Points on a hilly landscape, in no order, each with its height.
From any point a ball rolls to the lowest of the 2 points nearest to it. It stops when none of these is lower. Distance is the straight distance between rows; heights are no part of it.
Zel: -1, 8, -18, -3, -39, -1, 8, 44, 9, 4, -39, 8, -9, -20, 5, -30, 9, 28, 37, 12, 7  h=41.6
pasab: -15, -11, -17, -10, 11, -38, -22, 41, 17, -9, -15, 10, -8, -6, -6, 3, 6, 36, 55, 8, -21  h=25.9
Kufar: -7, 32, 12, 26, -22, -18, -4, 1, -8, -27, 14, 19, 14, -19, 20, 21, -1, 20, -6, -4, -10  h=58.9
fibet: 8, 5, -23, -31, -2, -4, -22, 32, 2, 17, 6, -10, 14, -23, 20, 2, -8, 44, 47, 21, -13  h=28.3
vivi: -8, -22, 10, 0, -37, 35, 5, 39, 16, 22, -30, -11, -20, -1, -3, -32, 10, 5, 11, -19, 5  h=16.8
Povet: -6, -14, -12, -21, 35, -27, -36, 38, 24, 3, 19, -5, -1, 1, -6, 11, -6, 36, 51, 0, -31  h=37.3
pilot: 30, -17, -48, -35, 74, 13, -4, -37, -13, 35, 15, -24, -12, 42, -35, 1, -22, -39, -20, 33, -13  h=23.1
bub: 24, 45, -20, 15, -63, 2, 33, 45, 26, -16, -55, 29, -7, -12, -9, -33, 3, 20, 23, 15, 10  h=50.7
Femo: -4, -4, 1, -3, -24, 14, -1, -31, -32, 20, 3, -19, 11, -17, 34, 12, 18, 12, -4, 10, 26  h=47.7
sis: -16, -12, 26, 28, 22, -27, -6, -24, -10, -35, 2, 2, -1, -2, 0, 17, 12, -16, -7, -8, 5  h=22.2
Goko: -5, -29, 10, -16, 54, -16, -3, -47, -27, 1, 10, -7, -2, 25, -12, 27, -21, -34, -22, 6, -6  h=26.3
kod: 33, 64, -34, -19, -52, -15, 29, 20, -9, 5, -27, 25, 11, -32, -1, -15, -20, 25, 41, 36, 12  h=65.2
siz: -25, -17, 6, 12, 5, -40, -9, 32, 13, -27, -18, 21, -9, 0, -10, 7, 9, 14, 28, -8, -17  h=34.1
musa: -7, -32, 6, -5, 42, -12, 0, -40, -27, 4, -2, -17, -10, 14, -12, 9, 1, -33, -10, 13, 12  h=21.2
Votor: -20, -11, 27, -24, 34, 4, -14, -10, -1, 16, 35, 0, -1, 21, -14, 14, -31, -23, -20, -14, -22  h=48.5
Vir: 7, -1, 25, 45, -2, 14, 12, -14, 21, -45, 10, 13, 21, 4, 18, 13, 15, -13, -54, -19, 7  h=47.1
zakit: 1, 18, -14, 3, -43, 11, 0, -26, -25, 18, -2, -16, 12, -32, 36, -16, 30, 18, 9, 12, 32  h=50.6
Tipu: -31, -18, 17, -11, 31, -39, -22, 19, 12, -16, 26, 15, -2, 10, -16, 27, -13, 3, 12, -33, -36  h=51.1
Fet: -2, 8, 23, 52, -5, -8, 6, 6, 28, -55, 3, 19, 9, -2, 8, 5, 22, -6, -31, -18, 0  h=49.2
ratad: 5, -26, 27, 24, 27, 19, 29, -27, 17, -32, -9, 11, 0, 36, -23, -2, -2, -63, -65, -21, 12  h=42.4
faves: 7, -30, -39, -31, -7, 0, -14, 29, 11, 20, -30, -17, 3, -18, 12, -18, 21, 40, 53, 28, 9  h=25.1
fodiv: -13, 1, 40, 24, 39, -14, -4, -36, 6, -35, 23, 11, 0, 26, -20, 14, -13, -49, -42, -30, -9  h=29.7
nebi: -8, 6, 17, -6, 55, -10, 3, -42, -15, -2, 19, 7, -7, 39, -34, 2, -35, -66, -45, -11, -16  h=34.9
bazub: 27, 53, -15, 16, -62, 12, 29, 7, -12, -12, -8, 24, 27, -28, 28, 8, -4, 26, -12, 11, 11  h=69.6
dilof: -7, 29, -12, -7, 1, -38, -27, 8, -13, -6, 26, 6, 10, -24, 17, 26, -8, 41, 31, 6, -24  h=43.5
sibed: 0, -37, -7, -26, 15, 27, -11, 14, 6, 42, 2, -35, -17, 5, -8, -21, 7, 5, 22, 6, 5  h=36.1
radu: 29, 58, -28, -7, -62, 3, 24, 9, -21, 7, -17, 20, 21, -35, 22, -2, -15, 28, 17, 26, 13  h=67.6
ped: -1, -23, 30, 29, 12, 21, 19, -16, 19, -33, 4, 10, 8, 22, -2, 8, 6, -38, -60, -21, 11  h=44.7
lolur: -3, -16, -22, -15, -23, 5, -1, 21, -3, 19, -29, -8, -2, -23, 14, -22, 20, 27, 37, 16, 15  h=35.2
kimu: 5, -12, 3, 11, -62, 40, 25, 48, 21, 7, -38, 6, -6, -5, 4, -26, 8, 5, -4, -26, 7  h=23.9
zef: 7, 33, 5, 47, -31, 3, 17, 26, 28, -42, -3, 26, 7, -10, 9, -10, 18, 8, -18, -6, 4  h=51.8
bugom: -4, -17, 15, 3, 36, 12, 26, -32, -6, -7, -6, 11, -8, 39, -35, -7, -21, -73, -55, -13, 2  h=39.2
Ponot: -12, 11, -6, -10, 26, -41, -39, -1, -4, -7, 38, -3, 5, -12, 7, 32, -8, 33, 31, -6, -31  h=45.5
badup: 12, -27, -19, -30, 3, 33, -22, 28, 18, 42, -6, -40, -11, -5, 0, -31, 12, 25, 42, 6, 6  h=31.0
zak: -11, -29, 19, 18, 35, -19, 1, -36, -18, -18, -14, -15, -13, 10, -11, 0, 14, -33, -4, 8, 21  h=16.2
muk: 9, -17, -12, -27, 66, -7, -8, -47, -24, 23, 19, -16, -7, 35, -21, 16, -28, -38, -24, 19, -9  h=31.6
kezi: 3, 53, -13, 21, -33, -29, 9, 17, -3, -23, -9, 24, 6, -30, 6, -11, 11, 24, 27, 20, 4  h=59.5
Lusu: 19, -19, -39, -37, 10, 3, -27, 38, 24, 14, -10, -19, 14, -16, 8, -12, 10, 50, 62, 28, -5  h=2.6
Veger: 34, 40, -23, 33, -70, 32, 37, 28, 20, -16, -20, 18, 11, -24, 16, -23, 20, 12, -15, -1, 23  h=56.1
laku: 5, -11, 19, 6, -5, 40, 20, -51, -31, 25, 14, -17, -1, 20, 0, 11, -5, -40, -53, -11, 20  h=33.1
felu: -2, 4, 23, -7, 15, 25, 0, -53, -32, 24, 22, -16, -1, 27, 2, 14, -20, -36, -50, -7, 6  h=35.9
lak: -24, 0, 7, -5, 30, -48, -35, 2, -3, -20, 38, 10, 1, -3, -7, 36, -11, 16, 20, -33, -41  h=48.7
loba: -14, -17, 14, 13, -17, 20, 7, 13, 5, 11, -13, -8, -16, 0, -1, -23, 18, -4, -3, -8, 15  h=23.3
Fazi: -1, 29, -19, 14, -44, -10, 8, -10, -12, -6, -16, 5, 9, -38, 24, -32, 41, 15, 20, 18, 35  h=53.5
zuv: 20, 61, -28, -7, -33, -34, 13, 28, 0, -6, -21, 25, 1, -31, -5, -15, -11, 30, 50, 30, -1  h=62.6
nok: -11, 10, 34, 3, 3, 17, -9, -40, -21, 12, 31, -6, 7, 14, 13, 23, -18, -15, -43, -9, -1  h=39.0
sir: -7, -23, 5, -14, 13, 17, -6, -12, -15, 29, 11, -26, -7, 1, 4, -3, 4, -2, 1, 6, 12  h=40.4
rozu: 24, -36, -34, -44, 25, 41, 9, -36, -25, 67, 12, -36, -7, 26, -16, 8, -11, -30, -21, 9, 4  h=36.6
Noro: 7, 26, -17, 3, -50, -8, 14, 55, 21, -7, -58, 24, -16, -7, -9, -32, -1, 29, 41, 15, -2  h=46.5
katis: -15, -33, 7, -29, 45, -9, -27, 32, 29, 14, 16, -5, -11, 21, -17, 3, -14, 13, 27, -4, -26  h=44.5
muv: 18, 15, -6, 48, -43, 28, 26, 18, 25, -28, -13, 12, 6, -15, 20, -15, 32, 7, -32, -9, 22  h=54.1
bomig: 2, -19, 16, 17, -9, 39, 24, -31, -16, 14, 5, -19, -11, 12, -4, -7, 11, -41, -43, -19, 27  h=30.4
lok: 25, -35, -33, -41, 56, 24, -3, -24, -3, 48, 16, -33, -7, 34, -29, 2, -14, -23, -9, 26, -7  h=30.5
Zoto: -13, -14, 13, -21, 59, -36, -16, -52, -21, -10, 27, 5, 6, 31, -20, 42, -34, -36, -23, -18, -26  h=31.5
kare: -23, -19, 21, 24, 10, -24, -2, 5, 6, -28, -12, 7, -9, 2, -7, 0, 19, -4, 3, -6, 2  h=27.4
besos: 6, -40, -20, -33, -10, 28, -18, 39, 31, 41, -35, -35, -23, 9, -4, -35, 13, 26, 46, 2, -2  h=24.0
gumut: -6, 25, 3, 20, -25, -10, 3, 10, -9, -14, -1, 12, 7, -26, 19, 0, 10, 20, 7, 8, 4  h=56.9
deval: 2, 27, -20, -17, -7, -28, -16, 26, -7, -1, 6, 7, 10, -29, 14, 8, -7, 42, 44, 18, -18  h=38.0
mas: -26, 9, 35, -12, 10, -3, -18, 0, 1, 5, 43, 10, 12, 6, 3, 24, -28, 1, -16, -27, -29  h=45.4
sek: -16, 23, 37, 7, -5, 2, -19, -26, -11, -1, 35, 5, 15, 5, 22, 31, -19, 4, -36, -20, -14  h=42.0
gatoz: -4, -18, 16, 20, -24, 39, 17, -7, -1, 18, -7, -22, -19, 2, -3, -22, 25, -22, -20, -23, 27  h=27.3
mife: -11, -8, 5, -7, -3, 0, -9, -15, -24, 12, 11, -9, 10, -13, 26, 18, 3, 16, 0, 10, 7  h=44.6
sugo: -11, -5, 36, 34, 27, -22, -5, -35, -2, -49, 17, 8, 6, 10, -2, 24, 2, -28, -31, -27, -4  h=26.4
Gume: 42, 55, -28, 25, -67, 19, 45, 38, 33, -21, -38, 29, 1, -18, -4, -30, 9, 14, 0, 12, 21  h=53.8
Zub: -19, -27, 14, -30, 52, -8, -18, 5, 11, 16, 26, -2, -10, 28, -27, 7, -23, -16, 1, -10, -26  h=48.6

Where does a ball stop that starts at each point below?
bazub: Lusu
radu: gumut
Femo: besos
lak: Lusu

Call two points neighbours if one is among the 2 nearest of the other. Go from one point of each pair to the other, from neighbour to neighbour, staying as low as possible. Name the highest point that can't be avoided.
zak, vivi: Zub
pasab, zak: siz
pilot, sis: muk
